A landscape with many peaks, sampled at points; each row gives a point and its height.
From any point a climber takes the steepest step (rise divided by distance) to one of its 2 nearest points. It stops when none of these is higher. Distance is the straight distance between rows; heights are no part of it.
k13 height 439: [132 157 121 102 118  89 155 108  80  97 128 147 131 148 154  95 152 106
 127  75 101]
k488 height 120: [110  72 153 170 155 142 106 145 178 166 142  86 128 133  95 188 111 106
 142 111 158]
k98 height 534: [143 116 182 162 142 151  94 118 121 114 153  87 110 126 139  48 118 105
 135 115 149]
k760 height 387: [141 101 136 186 167 114  92 161 184 199 143  87 140 152  73 210 108 152
 135 138  91]
k587 height 17: [162 120 159  99 167 109 127  96 151 146 165 130  97 156 135 136  93 126
 117  90 211]
k857 height 552: [114 172 138 159 141 121 134  93  79 102 140 132 163 117 117 107 137 127
 122 152 117]
k308 height 430: [107 171 129 114  69 112 122 149 109 115 133 184 103 130 175 138 161 150
 120 153  97]
k854 height 470: [135 167 128  99  81  93 133 143 117  94 135 151 115 147 169  68 173 122
 144 138  57]
k778 height 286: [ 60 104 170 150 136 143 143 201 145  98 149 105 148 124  71 210 111  99
 151 170 117]
k186 height 518: [168  87 104  84 107 146 138 117 140 111 116 123  91 159 149  97  92 107
 114 111 153]
k938 height 149: [ 87 116 158 157 173 146 151 149 104 101 121  92 134 142  82  84 122 101
 118 104 158]
k348 height 182: [122  98 127 161 162 169 148 143 102 119 115  92 142 132  63 105 110 122
 102 128 135]
k202 height 236: [106 127 102 166 126 147 115 131  87 167 106 168 110  99 112 124 132 163
 117 107 138]
k92 height 505: [ 93 108  95 105  91 123 149 219 149 112 136 190 125  99 117 162 132  94
 155 120 132]
k891 height 37: [111 112  94 125 155 154 154 104 160 118  96  84 163 122 130 101 147 110
 141 133 123]
k959 height 542: [164  94 148 175 158  94  84 180 189 169 152  75 149 138  49 181  84 113
 152 129  73]
k297 height 448: [ 77 114 125 128 102 142 137 176 121 112 131 161 111 122 123 158 122 110
 130 144 141]
k919 height 223: [177  84 104 146 160 174 143 125 102 151 132 119 131 119  65 110  82 134
  92 111 153]
k122 height 550: [119 184 124 100  83 126 139 110  76  96  93 167 113 165 192 168 133 144
  76 162 101]
k133 height 122: [119  99  95 129  95 154 137 218 202 112 118 110 153 101  99 130 156 113
 153 177  86]
k418 height 420: [151  82 136 137 145 116 104 142 190 157 148 100 128 118  94  80 112 124
 164 133 117]
k554 height 285: [172 117 175 123 116 129 102 102  98 110 178 135  87 153 156 102 105 103
 114  96 170]
k606 height 326: [107 157 166 158 143 138 100  73 107 130 146 128 123 131 174 137 142 123
 115 112 185]
k199 height 287: [149 128 172 169 193  99 102 136 170 197 163 101 148 137  48 174 102 156
 114 126 130]
k629 height 294: [142  69 122 146 126 127 124 198 167 114 142  87 150 103  54 126 109 109
 171 156  88]
k538 height 443: [154 140 131 154 170 137 141  87 107 120 149 108 178 110  74 117 125 136
 115 157 126]
k85 height 315: [ 95 157 114 117  92 161 145 163 130  84 102 130 140 124 157 107 147 110
 129 177  92]
k59 height 273: [158 128 151 132 101 114  94 101 107 129 170 150  95 124 165  98 133 127
 139 113 134]
k550 height 292: [142 125 146 166 172 150 120  91  99 142 180 121 157  93 101 155 117 114
 122 100 195]
k757 height 549: [124 116  77 103  81 106 137 172 120 123 131 204 111 100 143 145 151 117
 144  93 133]
k414 height 509: [108 168 156 102 116 118 147 107 101  97 119 151 104 185 163 130 116 140
  87 155 132]
k800 height 506: [123 181 165  84  96  88 155 124  97  72 131 121 133 176 191  88 172  89
 136 112  52]
k592 height 428: [ 96 146 122  67  83 103 164 188 111 122 110 180  80 170 165  94 166 121
 125  62  81]
k989 height 379: [133 103 166 193 175 151 105 114 127 148 179  74 161 104  76 145 130 117
 137 120 154]
k347 height 277: [110 139  89 169 160 154 132 104 106 184  82 127 144  91  98 126 152 177
 115 108 121]
k547 height 511: [132 185 102 130 110 134 137  95  49 111  74 157 134 136 193 161 124 144
  77 132 103]
k756 height 440: [103 174 116 116  94 105 118 143 135 130 100 149 103 127 181  53 182 151
 151 129  65]
k747 height 69: [123  98 118 112 132 126 129 112 206 115 137  95 163 127 124 167 141 110
 153 186 124]
k679 height 194: [132  89 114 134 105 115  99 181 164 167 126 167 115 101  95 180  95 119
 134 137 131]
k346 height 195: [101  91 139 130 114 134 140 217 187  96 139  81 161 101  69 139 141 105
 173 177  76]
k333 height 536: [153 123 110  97  86 147 126 109 114 119 115 156  97 146 160 162 102 140
  98 157 148]
k581 height 40: [123 103 126 102 140 122 139 104 182 138 121 123 131 145 128 179 107 131
 125 162 156]
k114 height 490: [178 156  84  89  82 124 115  72 110 133  99 142 124 112 192 153 142 175
 120 145 121]
k669 height 392: [168  69 129 144 145 115 110 174 192 161 135  90 140 130  55 126  92 119
 153 141  91]
k879 height 130: [123 103 154 161 149 118 117 121 187 127 163  77 168 123  86 167 139 122
 162 183 110]
k242 height 196: [108 181 157 124 193 103 143  98 127 125 121 112 143 155 121  70 143 132
 112  96 158]
k450 height 469: [131 181 144 103 142  95 164 112  65  74 104 117 152 172 182  95 141  83
 111  91  73]
k445 height 314: [ 69 182 116 152 121 121 142 144  77 111 113 165 141 103 142  97 172 122
 145 118  82]
k736 height 421: [174 157 111 135 133 161 118  74  72 167 118 138 112 108 162 121 108 169
  89  95 146]
k788 height 233: [164  81  96 143 122 140 112 139 158 183 131 136 136 100  87 205  95 149
 121 148 126]
k687 height 503: [144 123  99 109 114 163 148  94 105  97 100 127 138 142 154 153 104 110
 100 155 148]
k884 height 225: [ 84 129 155 130 115  96  94 149 191 167 132 146  93 123 149 106 141 155
 166 153 120]
k224 height 355: [ 84 182  95 126  95 149 135 155 103 101  87 144 148 102 194 108 178 105
 144 125  76]
k865 height 291: [134  72  92 157 115 170 126 151 137 137 127 116 149 112  88 183 120 122
 116 161 125]
k498 height 398: [117 173  96 120 130 107 126  96 128 145  70 129 139 111 180  74 173 170
 150 114  91]
k342 height 562: [141 101 141 100  88 115 107 143 143 139 129 171  70 152 157 173  81 136
 113 142 163]
k222 height 520: [188 157  95  66  85 107 137  80 115 109  96 126 116 154 218 122 151 141
 111 117  95]
k885 height 240: [146 151 162 149 197 106 122 118 130 178 164 133 140 132  56 137 107 160
  88 129 169]
k107 height 573: [181 117 115  75 105 103 115  94 164 155 127 147  93 126 171 147 110 163
 139 126 156]
k205 height 212: [ 87 123 150 150 156  99 127 127 109 136 163 168 130 113 111 152 124 111
 142  81 183]
k131 height 385: [ 73 103 162 149 110 166 139 173 120  95 137 123 123 131  98 178 106 105
 124 162 145]
k943 height 488: [143 116 175 171 188 156 119 116 129 111 171  42 169 120  78 103 138 102
 132 122 170]
k954 height 264: [178  99 109 132 164 155 139 118 143 193 127 110 120 130  68 122  96 178
  98 127 131]
k886 height 479: [129 162 140  94 126 127 153 120  92 111  87 139  85 198 156  90 100 143
  74 124 121]
k623 height 585: [163 125 169 166 165 177 108 120  95 104 155  59 140 119 108  57 109 108
 113 114 171]
k511 height 253: [120 140 151 135 103 101 104 135 130 131 143 160  97 126 140  98 134 147
 138 152 107]
k192 height 360: [100 171 139 133 122 119 107  66 102 135 108 131 123 123 214 161 156 142
 137  83 163]
k298 height 119: [ 67  96 136 128 147 147 153 162 152 113 120 110 120 142 101  99 124 100
 151 105 142]
k632 height 238: [ 71 122 159 156 125 124 115 155  97 135 144 164  90 126 138 108 133 113
 143  83 150]
k183 height 453: [111 147 130  74 100 115 159 159 107 124  83 157  66 199 167  93 127 136
  95  87 101]
k948 height 162: [117  76 137 146 125 136 104 138 159 151 140 137 115 114 121 178 100 103
 145 118 171]
k786 height 540: [155  86 138  84  99 125 125 155 155 116 131 148  72 172 142 125  71 107
 119 140 155]
k955 height 179: [154 178 155 117 174 108 135  90  94 109 143 108 142 155 150  64 139 107
 113  74 150]
k855 height 348: [ 97 176 107 167 151 135 113  94  95 166  75 122 140  95 157  85 167 171
 127 111 103]
k845 height 75: [111  98  70 114 119 169 158 158 181 104  89  91 159 123 116 123 157 107
 137 163 105]
k525 height 467: [120 148 100  77  97 103 149 124 136  91 126 164 133 139 162 153 153 109
 138 136 125]
k432 height 9: [124 117 129  93 141 104 136 123 148 146 123 153  89 153 133 125 108 139
 130  90 172]
k986 height 466: [139 174 110 149 128 148 126  73  39 136  93 156 131 118 169 162 120 159
  81 106 144]
k677 height 484: [153 101 152 152 161 139  99 122 155 160 155 100 111 115 115  59 119 126
 149 104 152]
k118 height 577: [147 126  77  76  93  80 141 126 119 130 120 177 112 118 158 129 161 133
 149  67 128]
k964 height 215: [137 175 165 129 185  93 133  99 107 134 153 141 137 148  86  86 124 152
  96 119 160]
k909 height 280: [152 111 139 151 125 136 123 125 114  81 157  91 152  95  93  79 123 109
 159 160 112]
k378 height 193: [ 68 114 152 119 115 111 109 198 208 145 135 140 103 124 136 121 137 112
 181 140 116]
k252 height 442: [162  97  92 124 117 181 156 107 107  84 117  99 165 115  94 146 101 108
 108 176 127]
k490 height 397: [ 83 178 122 119 104 116 126 108 109 124 101 153 124 128 195 139 164 150
 130 127 116]
k785 height 176: [ 85  82 154 164 139 125 111 180 185 147 140  93 140 134  83 202 117 104
 158 139 117]
k167 height 214: [147 100 132 153 118 120 120 131 141  94 170 104 174  83  82 148 132 113
 165 192 103]
k4 height 541: [141 134 125  95  97  91 100 115 182 153 125 154 105 121 166 158 135 169
 146 169 141]
k726 height 316: [168 133 107 117 173 166 139  85 139 202 105  95 131 119 115 113 116 206
  95 117 141]
k563 height 605: [161 126  97  52 105  74 137  91 146 144 119 152  98 127 175 151 140 162
 159  61 158]
k360 height 345: [173 111 131 155 158 149 143 110 119  96 152  62 176 105  60  82 121 129
 135 160 109]
k137 height 372: [118  98  77 139 114 181 158 150 104  95  98 110 166 116  75 166 123 114
 104 176 113]
k568 height 446: [139 144  78 113  98 128 143 115  96  88 119 152 155 104 152 129 150 112
 135 134 106]
k771 height 483: [164 155 104 140 118 123 127  81  65 104 147 152 160  93 137 114 134 121
 127 129 112]
k653 height 25: [133 113 143 104 178 129 142  91 162 155 134 115 120 155 117 174  95 139
 102 116 204]
k374 height 263: [ 71 156 141 147 125 161 139 130 133  97 108 102 153 128 138 113 154 124
 129 194  92]
k142 height 370: [177 159  92 122 141 166 126  68 106 189  94 116 130  90 145 110 123 213
 107 121 128]
k386 height 543: [190 145 123  64  82  90 143  87 101  92 116 110 136 172 208 107 168  90
 114  87  60]
k469 height 243: [112 135 128 164 154 104 121 101  96 141 173 163 159  83  89 153 137 120
 147 105 156]
k753 height 155: [ 90  77 141 114 133 112 122 189 196 134 125 122 108 135 103 117 104  94
 172 117 134]
k894 height 269: [ 75 134 119 166 125 124 124 153  83 142 129 179 118  95 110  97 151 135
 142  99 120]
k690 height 502: [131 143 108  73  77 103 131 157 175 108 120 174 108 143 160 161 137 145
 126 185 119]
k316 height 302: [132 141 173 152 141 152 107  95  78 127 148 135  95 153 151 129 107 116
  89 106 199]

Where does a climber stop that starts at each point below?
k587: k857
k884: k308
k788: k342
k488: k563
k202: k800
k133: k623
k938: k122

Write out the way that a climber takes from each point below.
k298: k753 k378 k884 k511 k59 k554 k316 k606 k192 k490 k308
k948: k679 k788 k865 k137 k252 k687 k333 k342
k845: k133 k346 k629 k669 k418 k677 k98 k623
